Points, in no order, along strands that fork, close into loops and pass close to each other.
In the rows, zero is written as 100.
Two points are linked if the straight distance between their rows is under 62.9. Some points are linked to none.
gafiz: [ 90  77 109 138 105 104  87 111 144 112  77 109 104 105  70  80  95  98
 125  99 103  64 102  75 110  72 121  99 102 107 158 111 108  70  85  88]
leka: [118  63  86  83  87 121 143 123 100 112  89  83 108 107  77  95  94 128
  90  99  84  81 102  93  70  93  73 112  66 103  75 120  82 138 109 114]
bapag: [133 111 102  75 109 122 114  76 122 132 109  91 125  96  92  99  75  95
 163 103 114 131 106  99 119  82 124 122  73  86  51 100 104 100 116  90]
gup: [117  97  86 110 118  71 106 114  88  86 104  73  97  86 112  83 111 116
  82 110 114 113 109  91  50 102 101  90  88  61  91  80  69 121 101  93]
Nuka: [106 102 105  99  93 110  89  93  97  84  89  98  95 100 113 123  93 108
  86  99  95 103  80 120  95 105 104 103 111 102  89  94 116  87 114  96]
foni: [120 109 104  86  93 117 115  81 135 129  97 107 123 102  65  92  82  88
 188  95 110 125  97  84 122  78 123 120  73 101  77  98 116  84  94 113]
kog: [ 88 104 117  97 111  76 100  93 115  78 113  95 104  95 125 134 116  75
  81  97  70  86 129 149 114  86 101 106 143 101  80 107  96  88  95  97]
kesif: [ 89  83 111  92  92 113 120 105 125  97 102  96 115  99  92 106  97  97
  81  93  68  54 108 146 125  87  77  87 130 138  94 116 107  98  92 140]
zuvak: [ 84 122 125  98  93 140  67  88  82  99  79 134  65 124 117 125  90  96
 116  93 103 145  90  60  98 139  99 115  81 131  92  99 125 105 110  90]
zifo: [ 74  84 139 118  98 110  94  94 107  83  78 138  94 110  95 110 113 101
  88 105  59  82  98 135 110  96  83  89 129 141 120  93 141  93  77 127]
ledep: [ 94 116 123  89  95 120  85  62  96  93  92 116  93 107 108 119  87  89
 131  86  92 138  93 109 114  98 116 120 103 100  64  86 116  88 122  79]
Rupab: [100  98  73  90  78 108 112  80  79  80  91 102 100  71 109  77 135 135
  76  92 129 112  93 141  56 113  58  93 118 103  83  96  76 129 117  96]
lepas: [121 104  88  91 116 101 116  89 122 121 104  87 127  94 102  97  92  90
 166 113 108 107 117  80 118  87 138 105  77  75  85 104 108  88 102  89]
nar: [ 76 155  97 101 126  89  79  89  78 100 134  99  88 118 135 119  93  86
 146  84 129 140 104  90 135 106 105 118 112  77  96 102  88  93 116  69]
vuk: [ 97 105 105 127  89  87  78 119  87 100  95 115  84  96  87  88 110  93
  73  99  96  83  73  69  86 122 104  81  92  97 155 110 100 102  76 111]
Tek: [111  87  88 113 120  83 119 113  63 104  92  74  89  96 111  81 103 117
 101 120 114 126  99  72  66 120 108 103  76  66  88  46  82 128  93  79]
gagu: [ 75  97 102 134 104  76  93 106 123  85 104 121  97  82  91  84  98  73
  91  93 112  58 110  88 132  77 122  87 130  82 156 114  95  59  82  93]
derit: [ 88  79  99 138 102  70  90 109 119  98  85 120 105  91  74  62  97  85
  78 103  88  59 112  84  96  82 116  71 110  78 157 118  92  70  88  93]
koti: [107  68  93  93  79 111 127 121 111 102  80  94 119 108  75  76 105 119
  72  98  74  63  89 102  77  86  65  80  79 114 106 129  95 131 101 127]
fubi: [ 97 106  99 102 104  73  98 101 100  73 117  84  96  92 129 111  99  86
  67 101  98  88  98 127 101  88 113  93 131  74  96 100  81  79 107  89]
Moso: [124  78  98  88  88 119  99 110 108  99  77  90 115 103  84  99 105 126
  79 107  95  94  77 104  70 107  84  94  77 115 100 103 114 111 102 115]
vugin: [126  80  90  90 103  98 107 106 108 116 101  80 121 102  95  96  93 102
  89 113  92  79 105  99  89  86 106  88  90  82  77 115  91  94 117  99]
gur: [115  68  94  81  77 127 143 117 106 106  82  88 107  99  78  95  96 138
  87 100  96  85  91 107  77  93  66 111  69 123  82 125  84 141 125 114]
Vemus: [127 100  93  75 106 125  96  91  99 105  95  96  99  92  98 115  77 144
 118 107 127 133  99 113  73 106 101 111  92 109  45  79 108 102 128 101]
levu: [111  70 103  95  74 117 132 123 114 116  85 104 114 111  72  88  85 122
  85 108  78  60  92 102  90  86  75  83  85 119  91 133 103 113 103 131]
Vug: [ 94  90 120  92  93 116 112  95 127 106 102 109 113  98  84 106  91  84
  96  90  65  71 115 150 132  83  84  94 134 134  79 107 115  93  83 133]
Kima: [ 71 102 115 114 103  73  88 107  90  73 115 120  86  90 112 107 108  64
  66  97  84  62 106 113 128  91 111  90 140  94 138 113 104  77  71 102]
sesak: [103  84 116  99  84 132  98 100 116 106  78 120 106 107  83  97  85 113
  93 100  77  81  80 128 108  90  82  84 112 141  99 103 136  89  91 130]
bopup: [ 81 147  88  99 130  93  65  95  73 111 133  97  88 128 139 121 101  95
 130  89 131 137 104  80 127 122  96 111 108  87 113 103  94  92 112  71]
Suze: [ 79 107 101 122 100  73  87 108  96  85 111 119  90  83 101  90 101  67
  76  95 104  64  97  90 126  91 119  82 125  80 151 117  94  70  83  98]
murak: [103  74  97 124  96  97  96 105 108 129  76 111 108 106  68  74  97 109
 102 120  80  70 101  67  77 100 117  90  87 102 141 100 108  92  73 103]
pibe: [ 88 114 113 100  94 141  67 102  79  98  81 122  60 121 113 122  90 109
 102 101 111 142  86  56  84 156 102 118  74 135  99  92 125 113 101  94]
refut: [ 80 105 118  94  81 120 102  63 130  98 106 130 120 109  60 105  98  67
 164  81  98 115  91 112 139  75 110 125 108 103  82  83 113  64  85 104]
lat: [118  62  73 103 115 104 119 115  77 110  85  69 105 106 103  76  99 106
  91 105  86 103 111  80  61 109 103 103  71  68  85  60  92 126  87  95]
Zesu: [100  95 102 102  86 119 113  93  90 136  69 105  91 106 103 104  97 122
 131 113 119 125  86  39 111 146 121 101  60 114 127  71 113  98  73  98]
mopem: [117 130  97 102 124  96 102  77 112 105 122  81 113  81 120 103  84  94
 149 106 125 121 106 109 116  86 136 105 105  64  65  95  84  84 122  67]
dufus: [116  85 107 103  80 125  86 104 101  93  72 107 102 101  82 104 102 123
  83 108  91  99  66  96  72 124  97  91  74 127 117  98 132 105  92 117]
rikek: [112  76  84 103  85 117 110 105 104  96  74  82 112  87  95  60 137 129
  57  83 101  89  88 122  61  96  56  91  93 119 107 110  85 152 113  95]
vuz: [105 107 118  72  95 135  84  56 103  96  89 115  97 116  93 110  76  92
 138  89  91 142  92 112 107  96 110 123  98 114  38  82 116  90 127  86]
fazav: [118 107  81  87 104  90 115  97  77  82 111  88 105  72 108  97 119 143
 103 112 139 127  99 114  47 112  88  92  92  74  67  83  76 111 108 103]
Gofur: [106  78 115  99  64 122 149 118 121 115  85 102 107 100  77  99  73 118
  94 101  80  60  93 114 112  81  80  84  96 128  77 135 101 109 112 131]
zok: [104 115  93 107 108  88  80 118  72 108 109  82  75 105 105  97 107 105
  78 104 121 129  79  61  89 146 105 107  72  99 126  78  90 126  86  94]
seza: [ 71 133 119  98 104  92  70  98  65  93 110 119  73 124 127 130 101  95
  95  97 111 147 100  85 117 105  89 112 110 115  94  90 113 102 127  77]
tafa: [136  98 115  67  92 143 110  87 116 126  87 102 100 101  85 107  53 116
 128  96 107 132  99 108 102  93  99 120  77 119  33 103 111 108 124 106]
Tuto: [ 68 159 106 101 121  70  81  84  61  97 147 100  88 112 135 120  97  87
 129  98 125 142 116 103 133  87 103 112 129  82  82  90  90  92 118  63]
Samul: [100 114 114  89  83 124  98  62 120 104 100 117 116 101  81 102  93  74
 162  78 100 121  88 105 131  86 121 117  97  96  79  92 116  70  99 100]
bigag: [124  92 101  96  92 111 101  98 115 131  91 107 121  94  84  90  87 100
 115 113  93  82 101  92 106  83 112  93  95  99  95 118 117  84  98 105]
sopi: [ 74 114  95 113  99  78  60 122  59  82 121 106  81 120 113 104 126  71
  53  87  95  85  79  89 111 110  84  87 117 100 153 107 105  96  86  99]
kevam: [129  85  87  81 116 112 127 105  98 134 115  76 113  98  93 104  75 125
 121 121 108 104 122  99  92  86 104 115  83  79  38 103  83 108 125  92]
lozo: [100 111 108  94  94 133  93  90  92 125  79 107  79 104 113 114  88 115
 123 101 127 141  88  49 110 159 119 111  62 119 116  77 113 102  86  97]
vigur: [ 80 102  98  84 103  95 119  78 119  83 116  81 110  93 111 130 116 107
  96  94  79  86 142 162 107  82  71 118 143 134  67 107  82 117 127 113]
meni: [ 96  76  81 134 109  64  96 105 104 103  82 110 105  94  80  59  97  81
  82 102  72  70 129  78  80  94 117  73  93  61 151 113  93  86  80 100]
gim: [ 74 127 129  97  97 116  69  93  73  96  91 132  70 128 121 124 101  86
 104  90 105 145  95  69 115 117  89 112  96 123  97  97 122 101 120  84]
Vop: [ 91  99 133  89 104  89  97  72 130  97 119 116 122 103  83 124 115  55
 115  92  59  95 132 158 129  82  90 111 129 111  58 115 103  98  94 105]
Gedek: [132  85  95  75 110 122 119  89  99 143  93  88 117 101  95 101  75 114
 137 123 103 115 111  80 104 100 122 122  66  95  69  89 114 107 102  93]
gaki: [118  72  81 107 113  88 107 113  90 100  87  75 108 102 103  78 108  96
  80 106  79  92 118  79  59 105 107  90  75  66 102  84  91 119  87  97]
Fesa: [ 96 133 102 106 107 103  77  92  76 101 112 104  72 102 125 124  86 107
 115 100 119 134  89  89 104 123 116 119  97  92  95  98 101 100 116  81]
kuga: [ 72 102 105 100 108  65 105 106  98  51 111  96  91 102 132 116 130  84
  44 104  77  81 102 138  91  95  76 106 139 105 130 107  83 106  88 103]
riniv: [ 95 125  88 101 113  99  71 108  69 112 120  89  72 111 114 110  98 112
  91 104 133 136  84  67  99 154 103 113  81 101 119  82  92 117  98  88]
Fen: [110  83  83  80  86 108 137 109 109  98 107  72 109  93  93 105  95 123
  85  96 106  77 102 122 101  73  78  97 104 110  63 114  69 112 142 105]
laz: [103  79 115 116  78 126  84 105 110 100  72 118  97 108  74  91  98 127
  84 109  86  85  64 106  79 110  93  80  93 136 129 103 136  93  84 127]
vugif: [ 82  88 103  83  89 119 136  84 117  86 104  80 108  92 102 116  99 110
  86  92  77  66 117 156 119  92  65 117 124 150  89 116  88 131 127 126]
maza: [111 103  80  93  88 106 109  91  80  77  86 101  95  68 105  74 137 144
  80  93 134 128  91 120  41 121  73 104  99 100  87  91  87 133 101  97]
kalor: [ 90  94 129  91  95 107 109  86 132 105 117 114 116 100  75 114  96  65
 113  85  58  78 129 159 136  82  82 105 131 127  64 120 105 103  85 128]
buv: [ 99 101  96 108 106  69 104  95 113  89 113  97 114  78 117  89  95  63
  89 102 107  76 116 107 123  81 132  78 115  59 114 118  89  61 106  85]
tiba: [116  98  91  99  98 111 121  98 136 137  94 109 121 104  72  85  79  93
 174 108 101  99 115  75 115  67 123 116  85  98  90 108 116  88  88 107]
zad: [113  89  85  75  89 132 115  96 109  93  85  94 103  97  97 110  92 142
  92  96 116 107  87 129  82  99  67 111 100 128  68  99  97 114 136 109]
mekip: [ 99 105  96 122  99  72  78 129  79 108  95  98  84  96  96  76 113  82
  68  97  99  96  88  52  86 127 105  80  75  92 155  99  93 121  69 108]
Zilep: [113  84  99 106  97  94 104 101  87 120  84  92 102  96  98  94 104 104
 101 120  94  98  94  61  87 126 126  97  69  87 121  84 102 108  82  94]
rut: [ 90 143  84  92 133  97  71 103  87 115 128  96  89 123 135 119 104  93
 134  87 134 130  98  70 128 137 103 107  97  90 131 105  94  92  93  83]
nik: [ 88 117  84 117 104  79  51 125  66  89 120  96  81 113 108  91 124  74
  57  81 105  92  77  76  96 121  89  80 101  91 156 109  96 106  87 103]
ganaz: [ 94 119  76 105 123  66  73 117  84 111 124  96  90 109 110  81 118  71
  91  93 122  96 100  53 113 129 104  76  89  79 167 111  79 102  79  94]
gupa: [ 64 111 110 109 105  75  70 118  62  82 120 116  82 116 116 118 125  69
  58  95  90  81  96  98 128  99  87  94 128 105 147 109 110  91  82  99]
Vib: [ 67 153 106  96 114  56  85  89  51  86 149 100  82 104 136 125 102  95
 110 113 121 136 119 111 120  81  97 104 133  86  75  85  95  92 116  75]
mafe: [ 95 118  86 108 106  94  60 120  75 119 114 102  84 115 106  93 120  88
  76  92 118 109  82  56 100 151  90  92  84 100 157 100  98 109  72 103]
zumov: [ 85  79 101 142 105  81  90 111 127 107  79 116  98 100  72  70  99  93
 100 105  96  60 109  68  98  85 121  86 103  89 169 115  94  74  85  87]
mimud: [118  68  87  78  88 129 129 112 102 107  75  91 109  98  76  79 114 145
  80  98 108 107  92 104  59 107  59 117  68 126  85 104  92 149 114 104]
Kaguv: [ 77 105 110 101 113  59 100 108  98  56 120  96  90  99 129 123 119  69
  51 104  75  74 114 136 104  91  93 101 143  96 123 114  88  91  84 103]
dol: [108  94 103 108  91 104  92  97 112 108  93 111 115  88  94  96  95  90
  98 102  93  73  91 105 112  84 118  84 115  98 108 110 114  71  93 101]
mepum: [110 104 100 106 101  93  91 117  77  95  94  82  77  96 101  98 106 121
  77 105 121 131  77  71  73 141 107 113  68  99 111  67  95 126  91  95]
geb: [136  94 100  66 105 133 108  97 104 124  93  95  99  94  88 112  64 140
 124 109 122 134 106 104  85 100 100 121  77 116  34  84 106 110 127 103]
Mes: [ 91 119  96 111  94 104  59 118  70 103 106 107  75 119 105 109 112  96
  75  94 109 116  74  70  96 150  91 104  84 109 141 105 112 109  86 105]
kavot: [ 91 137  71 108 113  74  59 118  50  84 134  79  70 111 108  90 127 118
  79  94 135 136  88  83  70 134  83 101  96  95 115  75  93 125  95  98]
maba: [ 78 114  86 116 109  63  78 111  89  87 124 113  88  93 104  84 106  60
  82  88 119  72 103  75 132  98 110  76 118  73 165 124  86  72  88  98]
gop: [121  83 100  99 100 101 100 110  87 100  80  80  95  96  94  98 108 130
  84 112 111 123  82  81  63 129 107 111  66  98  98  65 103 120  96  97]
leme: [117  80  90  87  93 125 108 104  96  87  64  93 100  87  86  71 129 149
  75  98 122 131  84 102  43 126  78 120  74 126  95  76 104 140 100  98]
pap: [106  72  89  97  81 116 118 108 111  94  77  83 121  97  91  64 127 117
  58  85  86  72  83 117  74  92  57  80  88 119 118 121  90 142 109 112]
pas: [ 65 116 124 103 100  93  68 117  62  82  99 124  79 133 118 128 129  88
  61 100  99 119  88  85 119 113  69  97 106 136 131  97 129 100 109  95]
dezo: [116  85 103 113  91  96  92 104  96 115  83 105 105  95  85  91 105 105
  93 117  89  87  88  70  80 115 118  88  78  97 128  98 108  98  81 105]
rud: [ 99 126 108  96 102 124  92  92 102 119  90 113  83 107 116 121  92 105
 149  86 125 138  96  55 121 146 119 111  75 109 120  95 108  93  83 103]
Ded: [105  91  83  80  96  96 121 101 112  90 116  69 115  94 109 109 101 111
  79  96 105  78 110 136 103  72  87  88 126 101  65 101  68  93 133 103]
nemin: [120  91  90  89 102  97 105 102 112 102 108  76 117  97 108 106  95 104
  85 105 103  85 102 118  97  83 103  87 108  86  71 106  85  86 125  96]
suvo: [106  87  97 103  94 107 114  94  82 131  77  94  95 105 103  98 101 114
 123 121 106 110  88  46 104 140 128 101  62  94 123  70 104 107  78  89]
ledi: [106 113  83 120 120  57  81 135  79  82 107  71  77  91 116  73 115  82
  59  96 107 109 104  72  69 103 101  81  82  75 136  93  83 133  89  98]
lav: [124 118  87  94 138  96 120  81 118 117 122  72 128  87 111 100  82  99
 163 122 122 119 123  96 110  85 135 105  86  64  60  97  85  94 119  65]
kiv: [128 110  92  85 126 108 121  82 122 125 113  79 132  94 104  98  81  94
 173 114 114 122 118  90 119  83 132 116  74  72  59  95  98  98 112  78]
Silu: [ 90  88 120 125  81 119  84 103 101  90  79 128  92 103  88 102 101 111
  83 102  81  79  67 114  97 105  95  80 113 126 134 100 132  83  82 118]
tufuz: [101 114  96 111  95  88  78 115  78  77 106  94  79 101 110 110 106  98
  68  98 105 105  68  96  85 119 101 101  99  94 124 101  98 106 101  99]
femu: [ 94  76  94 128 105  98 100 114 151 116  83 110 116 106  68  75  87  88
 138 102 103  65 119  80 114  57 121 105 104  98 134 113 110  67  93  92]
Mape: [ 79 137  98 105 107  89  70  99  61  93 123 107  70 115 128 125  91 108
 104 103 120 140  93  93 105 110  97 114 112  96  91  92 104 101 124  79]
kapu: [ 99 120  80 118 113  63  59 132  72  86 120  79  80 102 112  79 119  71
  54  83 107  99  88  76  86 111  97  77  94  84 151 105  88 117  91 100]
terar: [ 90  99  88  97 101  73 111 101 109  62 112  77 100  91 127 104 114  94
  51  94  96  80 105 136  86  87  90  87 135  84 102  97  65  89 108  99]
puvod: [139 102 105  71 108 130 111  78 111 140  96  91 114  96  90 102  68 110
 150 111 111 133 108  89 110  93 123 126  64  99  55  93 113 107 113  93]
parep: [ 74 146 109  86 106  60  97  85  55  71 133 109  81  97 139 128  98 108
 108 117 119 141 117 121 106  83  93 101 131  87  59  83 103  95 116  87]
vevur: [ 63 109 126 116 107  75  83 108  81  81 116 132  83 101 108 122 120  68
  73  98  79  75 111 108 135  90  97  99 137 110 138 114 116  89  70 101]
sesev: [123 102 111  65  94 144  93  74 108 106  89 107  96 109  90 108  61 109
 129  88 103 135  94 118  99  95  98 120  93 121  30  88 114 100 130 100]
vunon: [110  72  74 114 114  81 107 105  89 105  87  86 107  97  96  69  97  84
  83 104  69  82 129  77  69 108 118  80  77  57 120  93  93 106  80 100]
botub: [ 81 108 103 129 100  87  94 104 126  89 102 120 101  83  98  93 102  73
 124  85 116  72 106  84 135  77 125  93 125  83 138 108 100  61  85  95]
vol: [ 83  83 130  98  95 127  99  87 111  92  76 127 102 114  92 106  99 102
  96  97  62  88  97 138 114  94  77  93 122 146  99  94 141  94  87 133]
pev: [107 127  99 100 112  95  97  74 102  99 125  89 106  85 125 111  83  97
 127 100 117 119 108 131 111  80 124 104 125  70  49  85  88  79 122  72]
fif: [120 100  92 105 118  74  99 102  94  92 112  78 100  89 110  98 100 110
  88 116 115 106  99  98  66 101 113  90  95  63  86  92  71 101 114  88]
lebir: [ 99  91 123  99  73 114 140 107 138 124 107 113 115  86  73  93  70  81
 105  89  78  64 114 131 143  63  98  88 121 121  62 121  94  94  91 124]
kena: [119  95  89 107 103  84 100 115  98  78  87  80  98  86 106  86 124 121
  69  98 110 109  88  99  49 104  91  97  89  84 105  89  82 126 102  98]
ruzu: [ 97 125 114 101  98 119  78  76  89  99  95 112  81 104 118 124  84  98
 128  88 104 136  91  91 110 117 120 118  94  99  85  94 113  95 117  82]
koz: [107  91  77 102  84 104 110  93  98  86  86  87 106  78 105  67 139 131
  62  85 117  98  92 128  55  96  62  90 110 104  97 101  71 137 115  93]
Zis: [ 63 104 151 109  96 105  89 106  81  70  75 144  72 119 110 124 122  91
  75 107  79 112  92  98 115 109  76  91 106 152 125  96 140 106  96 113]
nemak: [ 98 113  84 110 113  73  68 126  76 120 109  92  84 110 106  77 123  78
  73  90 114 105  92  48 100 141  97  80  79  92 161  93  88 120  68 100]
vumuv: [123  81  94  76  87 132 105 104 112 100  78  93 108 105  88 107  91 132
  87 101 105 102  81 116  79 105  76 105  81 130  82 104 112 113 119 113]
kogi: [ 89 123  80 106 119  68  76 110  86  98 130  98  90 101 114  91 108  66
  96  91 125  88 100  68 126 114 112  80 103  73 158 122  81  84  95  91]
Fudor: [ 99  98 114 127  83 103  81 111  94  91  84 119  90  96  88  98 105 103
  77 102  89  81  66  93  90 115 103  82 102 109 142 107 115  89  82 111]
sipag: [ 91 134 106  96 107  84 101  73  85  86 126  99  97  89 129 121  87 105
 121 103 110 130 116 137 106  82 111 106 137  76  38  79  91  82 119  81]
nito: [ 97 145  90  88 136  97  79 110 102 112 120 105  94 132 131 121 100  87
 159  76 138 137 100  65 136 138  98 105  94  86 121 103 101  85  80  98]
bup: [ 73 131 125  99 109  77  88  90  78  91 121 111  83 106 129 130 107  73
 105  92  96 125 110 107 138  87 109 121 125  93  93  97 103  92 106  76]
gifar: [107 116 108  86  88 124 101  67 131 109 102 114 118 107  65 103  87  82
 188  82 112 133  87  92 126  92 123 119  79  99  74  91 115  72 100 109]
fumik: [104  84  98  90  92  96 114 107 121 104 106  91 124  90  95  95  93  82
  75  99  85  58 114 125 123  75 102  73 122 101  85 118  95  77 103 111]
Tevu: [127  75  92  83  96 117 141 117 102 123 108  81 105 101  87 111  74 130
 109 110  98  91 117  99  92  84  94 115  79  90  41 119  79 117 129 102]
nug: [ 88  97 111  81  95 111 127  88 125  89 111  83 109  97  99 128  98  97
 100  83  69  78 127 159 127  85  72 119 127 142  63 115  91 121 122 126]
seta: [110  99 119  95  69 122 140  96 140 134 103 118 122  89  72  89  66  78
 127  91  90  86 107 116 139  59 103 102 105 104  54 123  97  91  97 111]
pag: [121  60  78  84 101 119 135 123  88 117  96  76 110 111  84  87  88 118
  91 104  80  86 116  86  68  99  86 114  68  84  70  96  83 128  97 110]
norub: [ 69  89 131 133  91 111  86 106  96  84  83 137  81 106  93 107 108 103
  77 102  74  76  78 116 110 102  93  87 127 128 141  97 131  85  71 116]
geno: [ 97  75  71 115 110  85 115  96 103 113  88 102 105 101  87  72  98  92
 125 118  84  79 123  58  93 109 133  90  84  72 139  94  94  89  75  95]
Gisop: [120  63  72  92 113 112 125  97  80 126  94  78 111 112  96  79  86 101
 109 120  84  92 111  74  83 112 116 107  70  69  90  71  98 109  85  92]
sema: [ 68  95 158 112 100 103  96  93  97  75  75 143  83 111 101 122 120  91
  88 106  65 103 103 118 114 103  82  89 115 147 118  93 140 101  87 120]
tavu: [123  91  87  85 112 112 122  88 107 134  97  90 122 101  98  95  87 103
 156 122  99 104 115  70 112  96 134 113  71  87  90  92 115  96  91  93]
Rudod: [ 90  93  83  93  92  91 117  91 108  69 103  81 106  92 122 103 123 112
  58  93  98  81  96 143  83  93  76  94 134 100  99  94  69 104 113 101]
rutif: [ 88 124  83 109 102  83  62 120  63  78 120  90  70 117 109 105 118 107
  68  94 118 125  73  88  80 127  84 109  98 101 125  92  98 119 104  97]
Nefo: [106  68 100 120  93 101  94 115 110 122  79 111 111 109  62  66  98 113
  83 117  72  65  94  81  68  92 100  80  88 108 130 106 111  98  75 115]
Lam: [118  76  93  85  83 112 148 117 107 106 103  80 103  97  85 109  84 127
  99 101  97  80 105 109  96  76  84 106  86 104  54 127  73 120 141 105]
Dodam: [103  87  93 100 100  83 105 100 120 101 105  96 125  83 100  87  96  72
  80 104  92  64 118 116 119  76 118  70 117  76  97 117  93  63 105  96]
veri: [130 103  91  89 124 102 110  92  96 123 116  77 115  87 100 107  81 132
 127 125 126 116 115 104  84  96 112 105  91  78  44  87  86  98 125  85]
fugop: [101  85 107  92  81 106 132 115 126 115 105  98 118  90  83  95  79  87
  86  98  80  56 114 125 134  67  95  79 117 116  73 127  96  88 103 122]
fufe: [ 85 106 121  93  96 104  98  65 121  98 111 122 120  94  89 111 108  60
 130  83  81 102 110 131 140  77 116 114 124  95  77  93 110  75  82  97]
Nidom: [ 64 113 137  99 100  95  84 112  76  63  86 129  73 125 118 125 128  92
  58 107  92 122  88  94 112 111  67  98 105 154 128  93 133 115 112 103]
vub: [ 91 104 130  93 111  80  97  79 120  85 111 102 110  99 110 134 117  70
 100  95  65  99 131 153 118  85  96 111 136 106  65 105 103  95  99  98]
kiro: [101 103 105 107  92  95  88 105  91  79  96 100  92  99 117 117 101  94
  73 100  93  93  73 112  95 104 105  95 114  94 114 102 105  88 101  97]
punud: [ 74 102 129  86  89 110 104  54 125  95 110 137 121 108  67 115 110  61
 145  91  81 116 108 125 139  82 109 129 113 106  74  88 113  74  85  95]
zofaz: [ 92 118 104 118  98  92  98  95 124  95 104 114 109  84 100 101 102  72
 148  83 116  88 102  86 135  82 133  97 112  78 116 106 104  66  92  97]
gef: [126  71  84  85 104 107 118 111  99 124 100  81 117 109  89  94  88 110
  96 117  85  86 113  89  81  95 100 103  75  81  75 108  94 107 105 104]
Lebiz: [ 75 103  89  88  96  82 120  69 108  76 118  85 107  86 126 128 131 119
  87 104  91  86 140 160  92  90  68 111 148 121  79 102  74 111 122 105]
sumup: [117  75  88  81  88 135 109 101 107  90  67  97 106  97  83  79 117 146
  75  98 116 115  77 115  53 121  65 115  76 136  95  96 105 137 112 103]
kap: [113 102  92 119 110  71  91 131  89  80  91  75  87  88 113  78 120 100
  60  96 103 109  93  79  58 106 100  92  81  80 125  89  88 133  86  99]
nipa: [100  93 114 108  85 120 118 100 156 128  95 121 120 101  59  75  73  80
 143  91 101  86  99 105 131  41 105 114 110 111  95 109 107  78  86 104]
pipu: [119  91 101 100  89 121 111  97 127 141  86 115 118 100  71  82  76 103
 138 111  95  88 106  87 111  70 113 107  93 108  96 119 119  86  89 108]
lif: [101  74 118 114  84 131  94 111 122 117  75 122 101 112  68  81  85 126
  86 110  82  74  68 116  94  88  84  79 107 144 121 106 134  91  87 130]
kel: [101 105 113 100  91 115  94  81 115 104  98 115 115  89  97 103  96  78
 120  86  90  89  97 118 130  79 117  99 121  98  92 101 119  72  87 100]
pavu: [103  66  83 118  95  93 101 122 107 107  78 103 116 109  70  58  99 101
  72 100  60  60 116  87  61  87  89  69  87  90 125 115 102 106  79 121]
kibi: [ 93 110  98 104 112  65  98  99 100  79 127  88  98  82 129  99  93  61
  74 102 105  82 111 117 120  86 128  85 124  61 109 110  79  68 105  80]
til: [112 104 107  91  80 119 120  89 140 130 102 120 128  93  68  82  75  75
 152  92 103 100  98 104 133  54 109 112 101  98  72 111 107  81  94 108]
kot: [114 111  95 108 115  73  93 101  92  93 115  82  91  88 117  99  94  92
  88 114 111 100  94  92  90 105 126  93  96  64 107 104  76  94 111  82]
poki: [116  98  85 102  99  92 107 110  88  81  87  87  96  77 104  78 132 139
  78  99 125 124  91 102  41 112  86 106  88  91  95  79  85 132  96  99]
tok: [ 72  93  87  94  90  91 120  70 104  74 109  87 105  86 123 109 134 117
  63 100  92  79 119 156  82 101  61 106 145 120 100  96  70 120 115 101]
bilon: [ 81 101 124 103 118  61  96 102 111  65 120 105  97  94 124 133 123  65
  70 103  69  72 131 146 112  87 100 100 147  98 108 125  98  89  86 102]
nili: [ 86 134 106  85 101  76 109  73  70  70 120 106  92  90 138 130  95 118
 120 111 117 138 121 134  95  88  96 101 132  83  34  79  98  87 118  92]
dap: [113  72 105  90  69 117 161 117 114 104  91  87 104  94  84 108  78 120
  98  98  83  64 100 112 105  76  86  97  85 113  62 136  85 119 133 115]
Seni: [ 90 134  77 102 115  87  68 110  51  96 130  89  68 109 110 102 105 126
  93 108 142 147  90  78  79 150  92 108  88 100 101  69  92 121  97  93]
kige: [ 74 115 108 112  91 105  61 117  62  88 100 121  75 129 111 121 115  94
  68  96  98 116  77  80 106 127  78 102  99 121 134 108 124 101 100  99]
dubi: [110  66  61 101 112 103 124  92  90 121  91  91 110 106  93  68  86  91
 119 116  76  81 119  66  92 110 126  97  76  66 114  81  98  98  75  98]
fonud: [108  96  89  88  92 114  99  92 103  80  88  95 100 101 111 118  99 130
  88  99 108 111  86 132  78 102  83 105 114 110  74  88 104  98 126 100]
zoson: [ 96 142 104  93 116 109  94  96 109 109 104 107  87 118 119 124  91  93
 170  75 130 146  98  62 133 142 113 114  81  92 107  98 100  88  86 103]
tipa: [ 96  72  67 129 111  75 110 100  97 107  83 104  99  97  85  60  92  83
  99 102  69  78 134  67  84 109 125  81  84  62 150  94  92  95  69  97]
sepiz: [ 93  84 107 122  99 106 105 112 164 116  91 112 122 106  63  75  81  74
 143  89 107  71 110  95 130  37 113 110 108 104 115 106 109  71  91  97]
kisog: [129 100  90  88 107 109  99  97 102 108 102  86 104  92 100 113  87 136
 108 113 121 116  97 113  76 100 103 106  94  94  58  86  96  99 126  95]
non: [107 115  97 109 110  81  94  97 100 102 114  94  98  85 117 103  95  83
 112 109 114  96  94  79 112 110 134  95  93  70 122 114  88  87 103  84]
tinu: [115  90  95  93  93 114  99 108  91  78  73  91  87  90  91  90 119 144
  77 104 122 136  77  91  49 136  93 120  71 118  97  67 109 128  98 100]
pavun: [ 95 126  99 110 108  87  93 100 105  96 117 106  98  86 120 106  98  73
 130  92 120  95  97  78 134 102 130  97 107  74 127 119  94  78  97  91]
suna: [ 84  80  98  83  90 115 128  96 120  85 104  81 118  96 101 106 109 105
  69  92  75  54 104 148 115  92  70  94 125 138 105 114  90 116 112 130]

A fork is a point with three links, a tip a point with one. Leave the first point through the second and follow the links. Name the first fork or tip that comes.
Dodam / fumik -> tipa
Suze / gagu -> kena
nemak / mafe -> zifo
rud / lozo -> pavu
zok / riniv -> laz
kena / gup -> Suze
pag / gef -> Lam

How many points has the smallest loop of links through each point below? Write 0 if it is on no loop.
vol -> 7
refut -> 11
gup -> 18
pas -> 14
dubi -> 7
tavu -> 6

A tip is a point with one link. Name the tips that can be reached along the links from each point below, in the order of the rows.
til -> kuga
gop -> pibe
nito -> pavu
